A landscape with many valleys, sampled at points; each row gives a point and its height.
From any point a ball rolls to the lowest of the 2 points nearest to it. It stops when none of these is lower. Distance is the straight distance between rows; heights are no part of it.
faka height 15.2: [  6  23   2  -4  12 -33   7 -17 -12  -9   8  25  13 -13 -13   3   0   5
  -3  19  -7]
regup height 37.6: [-29  -3 -17  29  -6  20  39  32  -8 -19 -13   1   0  14   0  -1  11  10
  38 -21  18]
sil height 24.5: [-15  28  11   6  16 -27   8  -6  11 -20  -7  15   5  -8  -4   2   0  10
  15  -1  -6]
Mopig height 17.2: [-16  -5  -4  11  -4  15  22  19   6  -4   7   4   2  -3  -1   9  12  18
   1   2   3]
lagu height 45.7: [ 14  -9 -19 -13  -5  16 -31  16  -2  19   2 -37 -12   9 -14  -9   5  -5
 -17  -1   7]
vigu height 62.5: [ -1   4  11   7   2   4   0  -2   0 -17  -1   5   8   5   1  17  -1  19
   2 -12   1]
Zodi height 22.4: [  9 -19   5   4 -25  -3  -2   0 -26  -2   3   6  -9   9   1  16 -19 -11
  -8  10   6]
dudep height 36.9: [-24   7 -14  26  12   0  34  17 -20 -19 -17  34   9  -2  -2   4   2   9
  27  -7  -3]
rubok height 55.4: [  5  -5  -5  -9   8  -3 -22  -8  22   3   3 -11   4   1  -1 -15   6  -3
  -3  -7   0]
fodi height 5.3: [  2   1  14   2   4  -3  -2  -9  -2   0 -12  13  16 -19  11   8   5   4
  -3   0 -17]
Rubu height 56.7: [ 10 -23 -14  -7   1  10 -18   2  14   5   6 -13  -7   8   1  -9   5   5
  -4   2   1]
nane height 18.1: [ -4  26  15 -17  11 -25  -2 -16  -1   0   1  18   5  -8  -5   1  -3   1
  -6  14  -5]
Dep height 29.2: [ -2   6   6 -20   8   9 -25 -21  -6  24   1 -24  12  13   3   0  -5  -4
  -8   0  -9]
rufa height 25.8: [ -1  12   7 -21  20   1 -27 -29  -2  21 -12 -37  16  12   5 -12  -3 -15
  -4   8  -2]
disi height 17.7: [ 12  -2  15  -4   3 -15 -11  -9  -6   3 -21   1  -2   1   0   1  -9  -8
 -13  -4  -5]
movaz height 49.9: [  4  11   9 -23   2 -17  -6 -41   5  17  -2 -23  16   4   3 -16 -17 -24
  -1  21   3]
pekul height 53.3: [ 17  -1   1 -11   2   7 -14 -13   6   6  10  -3   7   7  -9  -8  -8 -11
  -9  -9   8]
lipu height 50.5: [ 24 -10  -5  -5   0   7  -4   9  -2   1  19   7  -1   6  -1  -2  -3  -8
   0 -12   5]
zaz height 43.0: [ -2 -22  -7   4 -23  14   2  19  -8 -16  13  10 -16   3   8   3   0  -9
   2 -20   4]
feva height 23.1: [-13  12   9  10  16 -14   0   5   5 -27 -13  16  -3   3  -3   7  -6  15
  11   6  -3]
vafi height 7.4: [ 22 -22  -4   0  -2  17   3  15   8 -10   1   0 -10   0  10  -1   7   4
  -4  11   8]
Vis height 63.2: [ -3  -3  10   4   3   6   7  12 -14 -17  -2  25  13  -6   3  13   5  10
   9 -17   4]
fel height 21.0: [ -1   7  -1 -26  12  -8 -27 -23   8  15  -9 -38  11   2  -2 -23   6 -18
 -15  -5  -2]
Gonon height 24.6: [  7 -21   3  14 -16   5   0  10 -11   1  11   0 -11   5   7  11  -8  -7
  -1   6  -7]
suga height 40.6: [ -6 -15 -10  22 -15   9  21  23 -14 -16  10  14  -9  -5  11   6   8  -5
   7 -22  -4]
Fon height 35.8: [ 16   9  10  -8   0   0 -21  -9   9  18 -20 -23  -6   4  -1  -5 -16 -23
 -11  -5  -5]
lukit height 23.0: [-23 -10  -2  23  -4  14  32  28 -12 -19   5   8   1  -3  -7   9  17  12
   6   6  10]
mibud height 37.0: [-3  5 -6 11 -9 -2 21  4 -4 -4 -1 32 -8 -8  4 13 -4 14 13  5  3]
Nuzos height 45.9: [  7  -4   1   8 -17   4  12  12  -9 -14   8  25 -13  -1  -1   7 -11  -7
  -3 -19   5]
zeza height 49.5: [  0   9  -4  -5   7  -9 -13 -41 -10  34 -23 -18  11  10 -11 -12 -18 -35
   1   7  10]
nidap height 48.0: [  7  -5 -28 -13  -6  12 -23  21  12  14  11 -30  -9  -4 -11 -11   8   6
 -14 -11  -9]
taz height 62.9: [-13  -6  -8  15 -20  26  28  37  -9 -29  12  -8 -19  -2  10   9  12   5
  24  -3  15]
Butor height 6.2: [ -2  22  14 -26  14 -31 -14 -35  -3   4  -9  -7   8  -3   8 -23  -4 -20
 -14   2  -1]
Revip height 43.8: [  9  16   6 -13   2   2 -12 -24   4  33 -21 -24   2  -5  -1 -13  -9 -26
 -14  -3   0]
Mig height 36.0: [-31   1 -11  33   2   3  35  27  -9 -11 -15  13   2   9  -1   3   2   7
  36 -16   1]
tupul height 25.0: [ -1  13  -9  -5   6   2   4 -10  25   2   2 -15  -1  -8   7  -5  10  14
 -14 -11 -16]
vobag height 41.4: [  8 -12 -14 -10  -5  18 -27  -3  -3  33  -2 -35   4  11 -16 -13   0 -15
 -13  -4   8]
neber height 35.1: [  1 -17  12 -11 -11   8 -11   5   4  14  -3  -6   4  -2 -11   5   0   0
 -17   6  18]
sozip height 28.4: [-19  14 -10   6  23 -13   8   3  29  -7  -1  -6  -1  -4   6 -13  18  16
  15 -15 -13]
gigo height 38.7: [ -9  -2 -12  31  -9  14  35  26 -16 -20  -1  23  -7  -8   8   3  12  -1
  22 -11   6]
guvit height 14.4: [ -6  15  13 -35  16 -21  -8 -22  11   9  -5 -24   8  -3  10 -23   4 -16
 -19  -9  -6]
pidu height 17.8: [ -4 -12   4  22 -14  -1   7   6 -12 -10  12  10   0  -5  -3  16  -7   1
  -1  13  -6]
bavi height 42.3: [ 18   0   8  -2  -1 -10   3 -17   4  12   5  -3   9  -1   2   3 -17  -3
   0  18 -13]
maf height 26.4: [ -5  23  -1  11  25 -10   5   1  19 -18  -2   7  -2  -1  -4  -9  12  10
  10 -10  -7]
kibat height 28.1: [-14  -1   0  20 -12   5  22  23 -19 -20   2  19 -19 -10  -1  10  11   2
   2  14   7]
dobi height 35.9: [ 16   8  -4  -3  -2 -15  18   0 -15 -10  -2  37  -2  -5  -5  13 -11   8
   7  13   1]
ziro height 26.5: [-11  -9  14 -21   0  -5  -8   4  14  10   3   2   1   0  -6   0   2  10
  -8  -3  10]
Zevo height 22.6: [ -2  -5 -15  13   0  15   8  18   8 -14  13   0 -12   2   2   2  13  15
  -1  -8   2]
dumif height 11.5: [  6   8   7   2   9 -22   8  -5  -5  -7  16  22   6   2 -13   2   2  10
   1  13   5]
tenod height 6.6: [ 18 -16   5   4 -16   6 -10 -10 -16  12 -11   3  -1   0  -2   3 -13 -12
  -9  11   9]
tevub height 20.7: [-7  7 -1 -2  8  5 -1  8 19 -4 11 -3 -4 -1 -2 -1  5 11 -4 -8 -8]
pavet height 37.8: [ -5   7  -5   2   1  -3  14 -11   7  -1  -3  29  11 -14   4  10  -8  15
  12  12  -3]
pup height 37.7: [-13  -1 -13  22   9  14  27  15  -4 -19  -4  31   3  -8   2  -1   9   5
  15 -11   0]
retak height 33.8: [ 18  -1  -5   5  -8 -11  10  -1 -37  -9   3  24 -11   2   1  16  -7   6
  -4  16  -1]
tizi height 50.0: [  6   7 -17 -20  -3   8 -18  -1  20  16  10 -30  -2   5  -7 -11  -4   0
 -19 -10  -8]
savur height 53.9: [  7   4   4  -7  -6 -11 -13 -42  -3  28 -13 -12  16  -2   1  -7 -13 -20
   0  19   2]
Sobo height 61.4: [  6  -4  15  -5  -3  10  -8  -8  -9  -9  -7   2   3  11  -1  12  -5  13
 -10   2  10]
bek height 45.6: [  9   4   7 -15   6 -17  -8 -22  10  18   9 -14  11   7   4  -8  -9  -6
  -3  10  -6]
Kizop height 27.3: [ 13   4  11 -14   7 -13 -14 -25 -15  15 -19  -6   6  12  -8  -5 -17 -18
 -12  -2   6]
vamis height 48.2: [ 10  -7   2   2  -9  -3  -5  -3  -7  -1   6  25   0   3  -1   3 -11 -11
  -4 -13   0]
tek height 43.6: [  9 -27  -3  -6 -15  16 -18   7   0  20   6 -20   8   6 -11  -2   1 -10
 -14   2  11]
zor height 59.9: [ -3 -14   6   1  -1  10 -18  12  -5 -12   2  -6 -11  13  -1   6   6  12
  -6   1  10]
tuto height 39.3: [ 13   5  -2   3   0   4  12  -8  11   5   5  10  -1  -3   8   7 -12   8
   1  16  -9]
pur height 31.9: [ -3   3   9  -6   5   4 -22 -11  -4  15  -2  -4   6   3   3   7   5   3
  -7   1  -5]
gome height 25.1: [ 21 -13  -6   7  -7  -2 -18 -15  -4  28  -5  -9  -4   7  -8  -7  -9 -22
  -3   9   4]
sudin height 61.2: [-10 -12  -4   5 -17  28   4  34 -11 -20  22  -8 -17   4   8   9  16   3
  15   2  11]
dob height 30.8: [-20   4 -13  21  12  -6  11  16  16  -8   4  -1   2   3  -1  -1  14  18
  21 -24  -4]
sep height 33.6: [-24   2  -7  25  -3   0  21  28  -2  -7  -5   3  -8   3   5  11  14  17
  25 -21   0]
melur height 30.6: [-13  11  -5   7  14 -14  -2 -13  36  -9  10 -12   4 -10   7 -18   9   8
   7   2 -13]
Ruru height 59.7: [  5 -21 -14  -3 -20  28 -12  27  -4 -13  19 -16 -16   7  10   3   5  -1
  13  -4   8]
vezab height 20.6: [  0  -5   7  10   3   3  -2  11   1 -26  -8  16 -15   1   0  10  -7   9
   5  14   8]
rupul height 12.4: [  4  13   7 -22  -1  -5  -2 -17  18  17  -1   0  11 -22  14  -5  -2 -10
   2   0 -13]
Fur height 58.2: [  3 -19 -12  -3 -13  23 -20  16   1  -1   7 -17 -14   7   4   2   5   4
  -6   1   3]
Pomil height 29.3: [ -7  14  -5 -13   4 -11  -3 -16  36   7   3 -25   0 -14  14 -13   8   7
  -2   7 -12]
reko height 39.1: [ 14  -1   1  -9   2  -7 -11 -30  -9  22 -22 -21   8  18 -16 -13 -23 -31
  -7  -5  16]
Nelir height 11.0: [-15   0   9  15  -3   0  18  10   5  -4  12   6   9  -6  -8  17   2  15
   0   8 -12]
refa height 8.4: [-12   9   7 -10  12  -8   0 -15  13   7  -2   5  18 -17  17   1   4   6
   5   5 -20]
mit height 40.1: [-22 -19 -12  21  -7  10  43  35 -14 -25   3   1  -5   9   2  -4  17   8
  26 -18  19]
vogor height 34.8: [ 11  -2  -9   1  -3   5 -21 -14   3  30   1 -23  -1   1  -5 -13   5 -14
 -10   1  -5]
mevov height 19.6: [ -4  21  15 -28  19 -14  -9  -5  14   8   0 -12   0  -4   7 -12  11   1
 -13  -1  -9]
komun height 15.9: [  8 -18   3   4  -1  12  11  23  -6 -24  -3  11 -19   2   8   6   5  11
   3  10  12]
bigip height 16.2: [-14  18   8   5  10  -5   6   0  13  -4  14   6  13  -7  -7   3   0   7
  -3   3 -14]
Gomab height 18.3: [ 14  12   5   1   1  -4  -6  -6  -6   5  20   9   3   1 -16   2   0   0
  -7  15   5]
muge height 10.2: [ 12   0   8   1  -1 -12  -4 -12 -14  -3 -23  22   6 -16   0   9  -8  -5
 -12   3 -11]
soz height 22.0: [ -6  12  13 -28   9  -8  -6 -11  14   7  -1   8   4  -4  -3  -7   0   2
 -11   5   4]
gele height 26.6: [ 18  -5  11  -1  -4  -1  -9   1   7   8 -13 -11 -11   5   6   5 -15  -4
  -4  -1  -7]
mev height 31.4: [  1  -7  -3  10  -8  -3  22  14 -35 -14   3  32 -13  -6   2  17   6   9
   1  14   3]

For each start below, name the point where the ball stops.
zor -> vafi
tek -> Butor
tizi -> tenod
sudin -> vafi
Nuzos -> vafi
sep -> vafi

Call two points neighbours if one is among the 2 nearest of the other. Go from one point of each pair to the other, from neighbour to neighbour, staying as low as possible. Name the highest point that can't be avoided.
dumif and Butor -> soz
vafi and Nelir -> melur
tenod and Nelir -> Gonon
